Each row is a point on a tangle of strands that fork, close into loops and nearly touch. The rows are in no order.
(in the rows, 128 means zero)
Points whose rows are less than 112 apart are linked; no others are. Some points are linked to none.
<186>: [153 164  76 127 128 130 123 133 139  75 123 163 175 107 144 155 158 153
 107 153 197  94]
<575>: [ 89  99 182 127 107 164 171 103 112 158 138 113  66 113 144  58 107 143
 114 125 121 165]
<1002>: [ 87  99 129 170 183 139 129 110 110 178 142 120 122 155 173 141 103  87
 166 118 119 130]
<983>: [132  84 199 100  88 130 102 164 138 147 148 120  98 135 154 149 111 116
 122 136 181 144]
<711>: [164 178 118 115  81 143 147 170 135 119 114 136 180 194  73 129 110 130
  98  66 116 112]
<231>: [117 150 176  86 100 100 135 108 150  24 120 167 140 138 131 111 121 157
 142 142 105 110]
<879>: [120 172  33 157 146 150 169 161  86 194 114  99  84 111 109 145 153 136
 176  83 117 164]
<699>: [149 151 145  79  94 120 134 109 157  90 108 141 175 144  85 141  94 139
  73 102 105 166]
<916>: [119  88 168 142  89 118 152 158 126 128 142 103 126 117 101  98 124 147
 111 168 121 110]
<1045>: [ 83 104 159 162 145 127 127 126 122 181 132  97  97 145 201 124 114 110
 192 109 114 142]
<1027>: [105 197 122 131 107  77 136 114 133  59  81 131 173 124 146 180 132 216
  99 103 163 124]
<222>: [130 109 178  74  72 146 116 141 149 150  87 139  93 132 130 139  84 131
  99 128 157 165]
<813>: [127  75 209 114 180 122 116 129 156 124 183 109 108 143 138 130 119 139
  92 179 153 168]
<134>: [104  88 190 119 131 175 121 151  87 144 109 136  94 144 169 137 103 128
 182 142 116 119]
<874>: [126 161 118 109  89 123 167 126 165 107  93 144 185 173  78 164 115 150
  78  66 118 128]
<1082>: [162 155  99 101 109 149 119 144 116  79 114 159 198 129  94 175 142 142
  86 135 161 128]
<968>: [215 172 107 135 146 112  89 142 167 113 128 142 154  92  77 133 147 150
 132 145 176  83]
<828>: [155 125 183  70 104 111 112 109 170 114  95 117 171 101  96 115 122 157
  94 139 124 157]
<440>: [142 135  99  98 155 158 111 106  99 161 131 129 152 126 160 111 103  90
  96 144 100 159]
<53>: [ 97 108 155 140  51 132 152 125  99 149 130 111  66 140 176  71 114 114
 115 118 116 146]
<400>: [136 149  63 150 118 161 166 156  78 184 105  98 114 114 116 154 105 134
 141  74  80 170]
<15>: [ 57 123  84 122 182  94 131  88 115 164 159 103 134 165  95  87 135 100
 137 138 152 111]
<262>: [ 40 149 126 144 135 134 102 106 132 170  95 120  66 149 138  96 178 113
 138 112  99 131]
<1026>: [148 136 113 155  54 136 141 146  96 157 129 129  92 141 160  85  99  94
 127 134 121 128]
<572>: [109  83 168 117 139 173 126 140 108 104  92 149 126 135 128 157 108 139
 173 164  95 126]
<721>: [143 140 125 151  75 145 151 164 137 141 120 159 146 117 108 145  82  99
 155 129 127 116]
<325>: [119 115 180 116  73 155 150 185 136 137 145 165 139 116 149 182 141 120
 158 129 156 113]
<427>: [169  91 151 112 181  86 110 125 164  88 125 119 157 111 130 128 123 144
 138 135 151  83]
<791>: [ 83 103 123  99 157 115 138  95 101  78 129 118 172 104 117 116  98 139
 134 176 108 149]
<796>: [ 83  93 143 152 169 151 115 130 114 144 125 137  97 163 169 127 161 137
 133 176  92  90]
<171>: [ 75 153  61 152 141 139 139 124 114 195 151 136 106 104 141 141 159  79
 155 112 144 150]
<441>: [ 68  94 167 154 164 120 151 103 133 133 185 121 117 161 148 126  96  94
 157 149 120 146]
<493>: [ 53  87 189 171 147 137 150 138 109 181 125  84  80 168 161 108 134 132
 148 105 131 148]
<124>: [185 134 139  89 116 130 130 128 125 129 105 129 151 106 148 115 162 151
  99 157  70 109]
<647>: [ 88 106 175 116 115 132 149 122 111  91 125 130 151 109  96 143  91 140
 179 170  87 134]
<182>: [130  92 132 106  87 101 128 149 139 109 110 107 133 102  90 137  95 136
 106 184 133 124]
<324>: [137 130 140 136  71 137 128 142 122 134 126 148 140 134 140 104  81  92
 128 148 106 111]
<1001>: [138 169 112 146  97 105 109 119 157  52 120 156 179 137 153 129 163 158
  80 155 201  95]
<70>: [126 145 159  72  89 146 149 114 120  64 134 163 189 131 108 146 150 147
  93 137 167 137]
<494>: [176 157  90 133 113 144 138 168 143 114 132 135 165 168  42 119 100 129
 101  90  66 114]
<1036>: [162 176 104 161  93 135 159 153 159 105 136 152 184 126  98 145  81 107
 124 122 130 147]
<1008>: [203 163 102 122 142 140 146 144 125 148  81 144 175 129 102 134  86 125
 125  70 139 124]
<192>: [181 170  72 176 133 158 104 141 149 160 107 120 105 126  85 127 140 144
 125 131  56 134]
<195>: [ 85 136 109 132 128 108 118 117 111 177 151  66  79 136 171  87 167 121
 153  84 178 162]
<774>: [154 146 136 161 129 134 169 148 160 109 166 174 167 108 150 161 116 103
 173 124 191 122]
<95>: [170 107 165 125 138 160 117 139  89 166  90 128 114 130 175 124 115 110
 137  66 146 101]
<68>: [113 124  72 180 199 117 125 120 123 130 191 130 123 117 127 115 139 117
 167 182 142  91]
<30>: [ 49 104 187 115 141 133 190 123 111 175 138  97  50 183 164  79 158 173
 147 107 132 168]
<1096>: [141 121  89 152 102 128 143 133 139  59 123 154 140  96 100 154 149 139
 106 158  72 125]
<509>: [132 139 186  73  87 174 148 103 138 131 112 144 101  99  88 105  93 141
  92 134 127 181]
<55>: [109  95 161 112 172  83 123  95  95  44 101 109 145 102 122 106  89 163
 126 149 121 153]
<735>: [111  95 140 133 144 147 108  96 124 144 129 110 119 104 110 124 127 100
 131 127 124 127]
<97>: [145  93 122 105 141  93 162 118 129  69 143 153 179 110 161 159 121 133
 108 114 149 122]
<326>: [128  80 153  95 112  94 101 116 173  83 131 114 104 106 102 115 115 153
  95 191 128 104]
<795>: [177 195  77 126 145  99 125 127 154  62 132 185 171 111 153 176 119 158
 130 103 181 132]
<359>: [103 144  50 163 148 129 175 124 105 203 110 122  81  93 130 140 137 117
 182 113 146 152]
<912>: [ 82 166  92 135 129 116  99 105 119 179  99  90  86 144 140 106 180  96
 143  71 144 159]
<755>: [122 151 115 111 125 160  89 112  73 173 133 115 128 144 129 122 103  85
 134 118 113 180]
<731>: [109 192 151 103  82 121 141 120 128  50 116 138 198 122 110 151 159 177
 104 109 168 138]
<36>: [199 159 106 151 128 177 109 181 147 141 126 154 132 121  98 198 138 106
 123  65 147 146]
<366>: [149 132 118 134 111  85 109 114 160  59 123 140 162 131 118 100 148 150
  84 146 155  74]
<770>: [102  75 120 183 200 112 125 106 152 129 134 126 116 150 171 145 152 119
 136 162 106  85]
<878>: [ 42 115 117 124 171 103 175 137  90 161 158 102 113 209 109  92 145 112
 135 146 165 100]
<765>: [147  73 150  72 128 103 186  95 127 120 133 136 170  91 146 135 122 143
  99 123 130 141]
<960>: [167 127 125 153 125 135  98 100 152 101 118 154 112 131  98 116 149  96
  98 102 105  76]
<257>: [135  84 157 116 124 112  89 123 172 106 136 133  89 115 134 126 150 128
 119 165 110  89]
<698>: [153 143 101 103 142  76 147 127 113  48 147 170 178 102 183 163 127 145
 139 102 166 132]
<144>: [120 145 103 170 115 143 156 140 124 104 118 132 139 121  87 118 154 129
 133 143  54  96]
<942>: [124  86  83 186 216  84 157 118 133 109 153 101 118 141 138 152 120 146
 151 172 136  97]
<917>: [ 61 147 109  92 149 173 100 104  80 172 132 129 121 150 138 130 143 101
 144 146 135 186]
<669>: [150 138  90 165 124 127 128 138 156  80 170 165 119  66 121 169 147 124
 157 146  99 111]
<1090>: [207 181  94 159 121 125  71 154 171 102 119 139 162 106  63 150 112 133
 119 126 176 126]
<282>: [204 184  84 135  98 141  81 155 165 137 115 137 149 153  72 145 103 130
  82 114 153 144]
<264>: [210 143 126 114 127 145 134 131  89 165  88 137 137 123 152 117 132 118
 139  74 126  99]
<664>: [ 56 126 148 145 167 140 106  94 136 156 124 124 123 152 148  85 164 122
 129 167  95 117]
<839>: [ 92 133  52 142 189  91 133  91 116 126 174 122 144 119 107 111 142 100
 146 147 131 111]
<35>: [182 125 143 113 147  99  95 130 160  97 121 117 157  90  99 152 142 141
 123 108 179  93]
<490>: [180 132  93 115 178 130 105  90 113 127 141 131 171 104 158 112 145 106
  93 148 114 125]
<827>: [ 48 143  87 123 144 125 122 162  91 178 145 138 108 148 142 146 162  94
 162 140 157 158]
<1079>: [ 66  93 111 169 161 109 156 155  86 180 150  85  78 188 129 103 159 135
 137 137 161 110]
<507>: [117  80 174 106 122 112 188 117 130 132 149 135 146  87 123 136 129 115
 131  91 103 128]
<988>: [192 167  89 167 134 137  97 124 153 151 106 126 116 116  78 106 125 113
  98  85  84  99]
<783>: [104  74 186 147 150 117 179 111 142 130 181 136 140 131 151 117 114  95
 136 121 107 133]
<882>: [127 156  64 160 154 147  89 123 143 150 117 118 117 115 110 148 143 122
 120 169  63 137]
<671>: [164 117 132 154 126  95  90 107 151  75 136 168 133 122 121 107 149 112
 113 119 134  47]
<19>: [155 135  79 140 141 114 124 129 114 198 145 110  93 109 121 111  79 122
 164 134 133 126]
<379>: [160 154 136 131  60 152 153 182 121 155 126 146 126 130 129 143 119 128
 158 114 172  99]
<93>: [ 73 161 185  95 133 153  85  92 104 170 125  96  75 158 165  67 150 132
 164 105 106 168]
<588>: [170 147  98 139  72 137 101 161 151 147 102 131 115 145  87 150  99 100
  86 101 132 142]
<251>: [138  89 187 109 131 117  88 146 149 158 155  93 121 112 165 125 117 117
 120 151 153 156]
<221>: [172 135 159  56  98 137 126 124 142 136 100 133 158 105 100 116 162 172
 103 141  92 142]
<113>: [137 120 118 130 153  98 128 126 149  87 158 148 138  82 154 172 150 145
 166 157 103 126]
<287>: [112  86 159 131 142  94 123 132 166  96 162 131 118 102 147 160 139 138
 154 165  84  99]
<22>: [172 148  88 132  90 143  66 152 110 163 130  84  89 129 109 140 102  98
 109  80 131 165]
<921>: [ 78  84 108 160 141 138 142 150  80 166 117  68  51 166 176 115 179 165
 138 139 145 111]
<577>: [133 158  99  92 108 139  72 117  75 169 129  77  88 148 150 120 108 110
 136  86 123 183]
<80>: [160 144 101 119 148 125  95 106 144 135 137 135 134 115 136 129 171 134
 106 166  74 114]
<775>: [ 56 117 176 113 144 172 177 104 122 164 160 124  51 157 149  58 144 147
 123 130 120 160]
<1086>: [135 110 190 113 112 163  98 130 108 138  92 123  68 145 165 114 127 127
 155  80 117 114]
<778>: [136  76 186 114 161  77 124 116 143  55  94 114 159 129 116 122 106 160
 116 141 153 114]

A piece is all that can be reached along the links. How many separate loops has the piece of each point below (a circle has one, a figure eight two, a Y none), and how many tips (points with one link)?
<791>: loops 0, tips 6
<664>: loops 0, tips 2
<287>: loops 0, tips 2
<813>: loops 0, tips 2

Name the points in between on the shortest way along the links from the first point to the second, in order.
<699>, <577>: <828>, <221>, <124>, <80>, <490>, <440>, <755>
<144>, <326>: <1096>, <669>, <113>, <287>, <257>
<879>, <671>: <359>, <171>, <827>, <917>, <755>, <440>, <490>, <80>, <882>, <192>, <988>, <960>
<968>, <765>: <1090>, <282>, <588>, <22>, <577>, <755>, <440>, <490>, <80>, <882>, <192>, <988>, <960>, <671>, <366>, <1001>, <186>, <795>, <698>, <97>
